Each row is a point on a tangle of strands that fork and nearly touch. The rows are in no order.
In the rows, 128 means zero.
Two points are linked if the straight distance between their rows is under 121. Some points are linked to none.
(509): [150 121 136 129 127 152 150 179 130 179  35 180 121 107  68 159 106 137
 187 119 147 148 119 121 101 139 116 132]
(161): [104 127 130  97 130  54 144  56 108  95 157 126 123 124 185  98 141  99
 110  68 169 155 127  61 145  80 126 153]
(148): [153 159 155 105  86 217 118 158 141 141  92 173 109 118 124 172 107 126
 123 131 123 117 103 164 137 136  98 118]
(116): [130 169  56 113 112 151 112 165 151 106  80 118 101 134 112 146 140  97
 193 158 177 125 106 193 169 101 108 130]
(748): [104 111 158 141 142  71 174  81 147 120 147  69 166 109 119  85 131 181
 142 143 145 161 117  93 130 113 122 137]
(681): [149  97  95 186 187 123 111 142 106 106 141 119 121 120 166  87  89 139
  95 119 114 199 200  82 144 183 173 126]
(734): [128 136  93 128 107 115 158  95 148 106  92 105 145 143 148 134 144 122
 204 171 133 118  85 181 146  97 100 134]
(755): [103 127 144  92 130 103  94 133 115 141 161  94 127 118  71 123 179 163
 102 119 132  87  94 100 110 168 157 127]
(192): [117 107 105 136 149  97 160 101 161 134 114  80 161 156 112 103 141 135
 208 168 146 161 154 129 120 114 147 101]
(947): [ 86 117 119 117 170  46 112 133 140 148  98  78 164 144  84 145 139 157
 176 134 139 109 127 135 135 171 149 110]
(274): [123 108  75 143 158  95 103 114 142 105 169 128 123 120 168  94 102 106
  97  93 118 143 155 101 118 156 157 162]
(450): [142 146 126 109  95 146 106 168 135 167 104  92 116 128  53 136 163 176
 134 176  81  49  73 159 109 141 105 129]
(235): [106  98 183 116 114  80 146  78 148 111 129  77 140 118 126 114 135 166
 157 166 131 148 101 131 117 109 112 153]
(488): [124 143  75 128 106 117 120 150 157 132  75 103 109 137 118 128 123 101
 216 156 187 127 154 172 141 108 111 128]
(384): [132 178 151 168 131 184 141 178 143 178 121 131 129 174  60 155 119 164
 104 160  74  78 102 150 140 106 102  71]
(982): [157 153 141 150 150 179 147 210 151 174  50 188 132  98  75 165  89 154
 143 100 113 123 125 111 128 143 110 123]
(499): [140 113 111 140 124 134 162 129 161 106  92 102 143 114 128 127 136 142
 207 154 118 120  79 180  96  93 103 153]
(784): [125 153 158 141 108 189 152 134 102 175 117 197 158 131 102 141 111 138
 116 127  95 130 112 131 136 117 137  84]
(732): [146 118 115 109 129 149 119 118  79 142 132 166 129 120 169 149 130  61
 161 152 162 138 187 140 130 167 169 138]
(977): [151  99 139 173 174 125 153 108 147  95 147 101 169 108 119  98 110 151
 144 120  75 156 103 153 102 117 111 149]
(122): [105 122 104  98  91 138  90 121 121 138 141 164 119 160 128 144 161 108
 101 114 117 100 148 120 100 120 142  94]
(653): [114 136  68 149 158  92 141  93 172  97 180 103 130 116 186  74  98 117
  89  78 135 157 148  74 154 142 163 162]
(72): [104 107 107  90 115  93 117  67 153 116 133 113 123 183 192  97 127 105
 155 147 147 155 156  70 109 100 149 153]
(286): [113 103 156 147 175  81 106 123 128 107 130 108 142 111 142 121  92 152
  99 106 118 160 156 126 139 163 143 116]
(813): [109 130 107 130 125 146 134 108 107 146 164 177 124 147 152 124 138 107
  39  87  64 102 117 137 138 122 139 137]
(45): [ 99 120 172  98 101  64 152  97 140 149 133  59 117 143 124 107 178 155
 174 179 172 116 131 109 147 127 118 140]
(826): [ 91 110 138  90 116  77  95  99 105 126 153 115 130 120 112 121 166 144
  91  94 135 110 101 103  97 129 159 149]
(594): [169 120 144 161 209 132 163 130 148  99 141  99 170 125 157 146  99 124
 144 165  99 156 163 131 187 190 160 151]
(768): [ 95 146 176  65  93  59 127 109 129 143 134  64 118 141 136 117 167 145
 146 148 202  94 126  79 152 127  90 140]
(381): [127 130  83 122 133 105 121 125 133 134 118 120 134 143 149 123 136  75
 216 147 194 134 173 145 125 133 142 119]
(351): [145 135 136 117 149 187 148 139 144 110 161 147 137 147 137 177 152 109
 128 131 132 123  89 187 138 143 149  97]
(54): [135 119 113 110 108 121  80 106  74  95 168 168  91 131 182 114 140  76
 105 107 150 141 173  86 105 107 138 141]
(702): [132 111 136 106 108 107 127 149 125 158  74 113  99 130  83 131 132 114
 205 156 180 141 159 143  93 102 114 135]
(417): [103  99 112 147 179  92 176  89 162 132 120 115 173 170 139 125 149 124
 171 135 128 165 157 115 143 130 185  94]
(261): [134  83 156 167 169  97 140  98 157 100 146  64 161 121 110  92 108 172
 134 131  81 186 119  98 121 124 140 135]
(56): [110 137 153 113  96  92 186 112 145 139 106  60 135 133  90 117 181 173
 175 179 171 115 107 132 157 108 102 110]
(460): [140 130 123 115 115 137 112 182 120 185  77 150 117 110  76 137 126 108
 182 125 173 124 159 142  76 118 132 119]
(547): [133 110 140 188 127 133 143 127  77 156 150 156 141 112  99  88 118 131
 101 123  77 151 160 119 120 108 136 101]
(779): [146 127  92 159 147 115 115 133 141  90 198 102 120  74 109  82  95 123
 121  94 134 137 125 128  98 122 109 156]
(380): [158 122 134 147  86 173 138 165 126 120 138 177 113  66 101 115 120 128
 102  93 113 117 105 129  88  96  73 169]
(400): [152 165 125 155 137 177 129 152  92 143 182 172 127 104 136 135  93 100
  58 118  96  91 127 151 159 154 115 143]
(821): [ 93 148 139  68  92  72 105 108 143  88 126 100 130 141 163 150 146 135
 118 123 198  89 132  91 167 107  89 122]
(136): [114 133 155  88  86 135  84 141 113 165 130 104 122 137  69 133 178 171
 126 158 112  59  91 121 115 171 130 127]
(319): [140 181 124  95 187 170 151 131 154 117 145 145 149 151 146 191 127 122
 119 117 127 100  49 170 157 170 161 104]
(165): [119 175 131  65  95 166  83 139 143  70 139 136 133 135 141 174 122 117
 121  98 166 100  80 124 137 129 120 106]
(474): [ 81 136 162  65 137  57 101 119  95 156 138 104 113 138 141 133 153 101
 125 110 209 135 133  79 108 123 151 124]
(84): [112 140 105 144 167 100 156 114 186 102 135  95 155 152 163 154 118 144
 127 138 125  92  86 174 172 142 111 121]
(239): [156 153 118 120 117 186 118 152  79 126 176 176 113  86 159 139 121  87
  69 121 132 122 155 137 149 167 146 146]
(363): [145 147 137 133  91 163 126 182 126 158 117 163 121  68  69 127 111 158
  98  94 128 115  88  95  77 100  90 154]
(749): [115 175 146 129  70 197 121 178 150 171 119 132 113 158  72 149 120 152
  89 171 104  73 113 140 134 110 104  80]
(862): [144 156 156 138 121 170 125 201 139 168  78 182 128  68  83 150  70 164
 103  87 125 122 107 100 103 135  95 136]
(713): [116 107 144 128 137 161 149  90 117 122 158 178 128 144 146 144 162 121
  54  96  57 140  93 151 145 128 159 114]
(608): [141 113  86 126  95 130 102  79  67  91 166 168  80 127 188 101 145  64
  82  78 102 135 167  70 122 122 157 167]
(269): [117 164 119 172 140 163 138 131  96 168 172 177 151 141 122 133  97 111
  53 105  74  77  88 145 166 127 118 130]
(741): [148 106 113 144 152 133 151 132 130 119 120 135 165  98 105 116 122 136
 164 113  95 120  93 170  70 105 108 151]
(389): [123 124 142 115 121 101 128 110  48 181 145 137 137 107  65  95 142 125
 128 102 127 153 124  98  70 110 129 132]
(620): [131 114 114 124 164 103 113 120  92 153 120 141 138 134 159 126 123  80
 180 136 174 165 183 128 111 154 167 108]
(925): [108 137  99 123 132  89 169  88 199 121 117  90 165 151 177 123 142 160
 108 137 139  95 134 134 172 129  78 117]
(277): [100 135 132  82  85 113  82 110 147  69 130 123 130 146 171 167 130 116
 124 121 162  92 124 141 155 121 111 128]
(443): [139 108 126 179 179 101  85 146 140 100 124 106 138 129 151 100  73 166
 113 127  98 171 199  90 141 184 147 120]
(949): [158 142  88 130 119 184 147 188 154 118  74 160  83 126 101 158 143  98
 188 137 150 126 106 191 130 114 109 133]
(141): [169 152 138  93 106 175 120 140  67 128 130 171 126  83 166 159 128  68
 139 142 163 138 152 136 135 158 150 160]
(191): [152 127 194 182 163 166 136 149 137 130 150 128 134 133  89 138 128 168
  54 118  63 121  97 153 131 113  94  93]
(655): [122 101 108 159 114 103 125 104  74 151 175 125 118 112  79  73 145 119
  97 110 102 156 146 102  79 103 144 127]
(180): [117 134  77 134 129  75 170  64 126  77 181 113 135 111 176  96 146  92
  96  57 153 149 115  71 172 114 144 156]
(268): [114 112 111 130 156  84  99 101  85 133 140 148 108 105 180 106 112  99
  97  78 141 168 149 106 132 162 164 152]
(90): [173 131  98 153 138 189 162 161 163 117 115 130  96 134 131 151 146 101
 176 171 111 108 127 204 135 121 117 138]
(190): [115 119 110 142 126 103 177 118 172 126  87  43 144 151  80 113 157 164
 209 195 147 150 143 142 155 106 122 101]
(296): [135 117  99 102  97 110 147  61 167 104 129 103 165 181 194  99 107 116
 185 168 150 138 136  91 147 123 118 159]
(132): [168 123 138 152 130 200 158 156 141 110 148 154 123 108 137 145 144 113
 142 139 112 115 117 186 106 113 112 132]
(830): [120  94 105 124 106 133  79 114 148 117 149 122  98 167 161  89 126 141
  82 149  94 135 189  92  91 122 142 138]
(388): [141 132 134 141 136 133 118 153 114 112 176 117 133  81  88 116 115 141
  91  88 137 143  88 141 100 127 120 130]
(914): [127  83 109 138 126 123 112 107 126 115 139 130  83 152 179  69 117 153
  85 141 117 197 191  71  98 130 184 139]
(1008): [111 108 158 100 109 108 115 116 142 123 108  96 127 123 115 140 134 145
 149 144 138 116 116 153 116 126 119 123]
(278): [126 106 127 139 175  90 116 102  84 122 114 146 100  93 205 123  92 117
  93 100 125 155 167 109 164 196 187 170]
(146): [ 73 134 118  88 135  53 118  81 123 113 137 120 144 131 157 120 142 107
 110  61 151 130 101 101 125 111 154 164]
(772): [121 168 109 113 168 119 143 142 177 111 129 110 132 171 143 185 142 134
 112 130 146  76  68 180 176 141 123  99]
(427): [162 182 115  79  96 203  98 148 123  97 115 157 113 135 142 186 124  95
 154 125 152  94 106 152 138 146 116 121]
(260): [133 143 155 155 130 157 127 154 114 148 167 130 120 104  78 124 118 162
  48  98  88 126  95 136 113 122 104 107]
(795): [158 111 172 183 162 166 122 161 130 121 122 137 120 140 145 152 115 142
  99 152  72 141 195 159 158 163 109  99]
(297): [113 129 122  78 106  89 101  97 116 105 130 114 112 170 185 122 118  78
 185 157 190 140 180  87 128  92 106 135]
(625): [125 102  95 166 173 120 131 126 121 107 129 118  79 138 198  89 114 138
  76 115 141 203 192  73 139 166 220 140]
(422): [133 138 192 188 112 145 154 156  82 164  97 178 157 106  93 123 111 149
 130 121  85 166 143 112 142 103 123 112]
(419): [145 149 155 174 119 175 148 210 163 182  62 141 117 136  50 154 115 171
 116 158  80  77  99 137 135  90  77 114]
(593): [147 107 157 129 125 157 125 117  99 147 109 178 137 130 133 147 122 119
 123 129  94 143 126 157 140 148 137  99]
(133): [147 115 163 148 109 149 134 172 150 150  67  97 118 112  58 143 136 174
 133 162  77  87  81 160 106 107  84 123]
(464): [127 162 142 111  33 205 112 177 134 150  94 158 101 132  90 153 135 138
 119 160 121  99 116 136 111  86  87 109]
(926): [128 106 171 172 165 161 150 112 133 130 154 154 121 153 125 153 137 156
  42 119  44 131 102 154 152 120 123  97]
(931): [137 125 148  80  95 109  71 137  84  93 142 125  91 139 167 125 128  83
 149 134 197 128 170  91 107 102 112 129]
(505): [ 99 103 102  99  96  99 117  63 153  86 102 103 144 178 160 125 132 116
 189 167 123 114 115 145 123 106 109 146]
(195): [116 107 152 124 155 128 117 123 127 109 138 150 126 118 159 143 117 128
  98 111 120 143 137 158 149 165 148 113]
(237): [139 122 131 137 135 110 114 141  78 188 111 158 156 109  82 107 118 115
 152 116 140 140 151 120  72 124 134 112]

Follow the links from the first point to the second, and from the first to the third. Name the last point that the two ways share.
(862); (141); (593): (460)
(132); (363); (260): (488)
(505); (417); (464): (45)
(620); (625); (862): (460)
(813); (655); (351): (488)
(734); (450); (417): (45)

A fork is a point with three links, a tip a point with one. Leave the first point through the second and follow the links. Name the first fork or tip that comes.
(914); (625): (460)
(732); (141): (779)
(269); (400): (488)
(748); (261): (608)
(608); (54): (235)
(419); (384): (45)

A fork is a point with three links. Follow the links from the first point to the second and name the forks in between, in order.
(133); (505): (45) (235)
(982); (90): (460) (488)
(84); (732): (488)
(261); (148): (235) (45)
(547); (862): (460)
(926); (195): (488) (460)
(734); (1008): (235)

Name the points in between on the shortest way along the links from the first point to the second, in order.
(931); (45): (297) (72) (296) (505) (734) (499) (741) (977) (261) (748) (235)
(286); (460): (195) (593) (784) (422) (547) (655) (389) (237)
(192); (755): (190) (56) (45) (768) (821) (277) (165) (427) (148) (464) (749) (384) (419) (133) (450) (136)
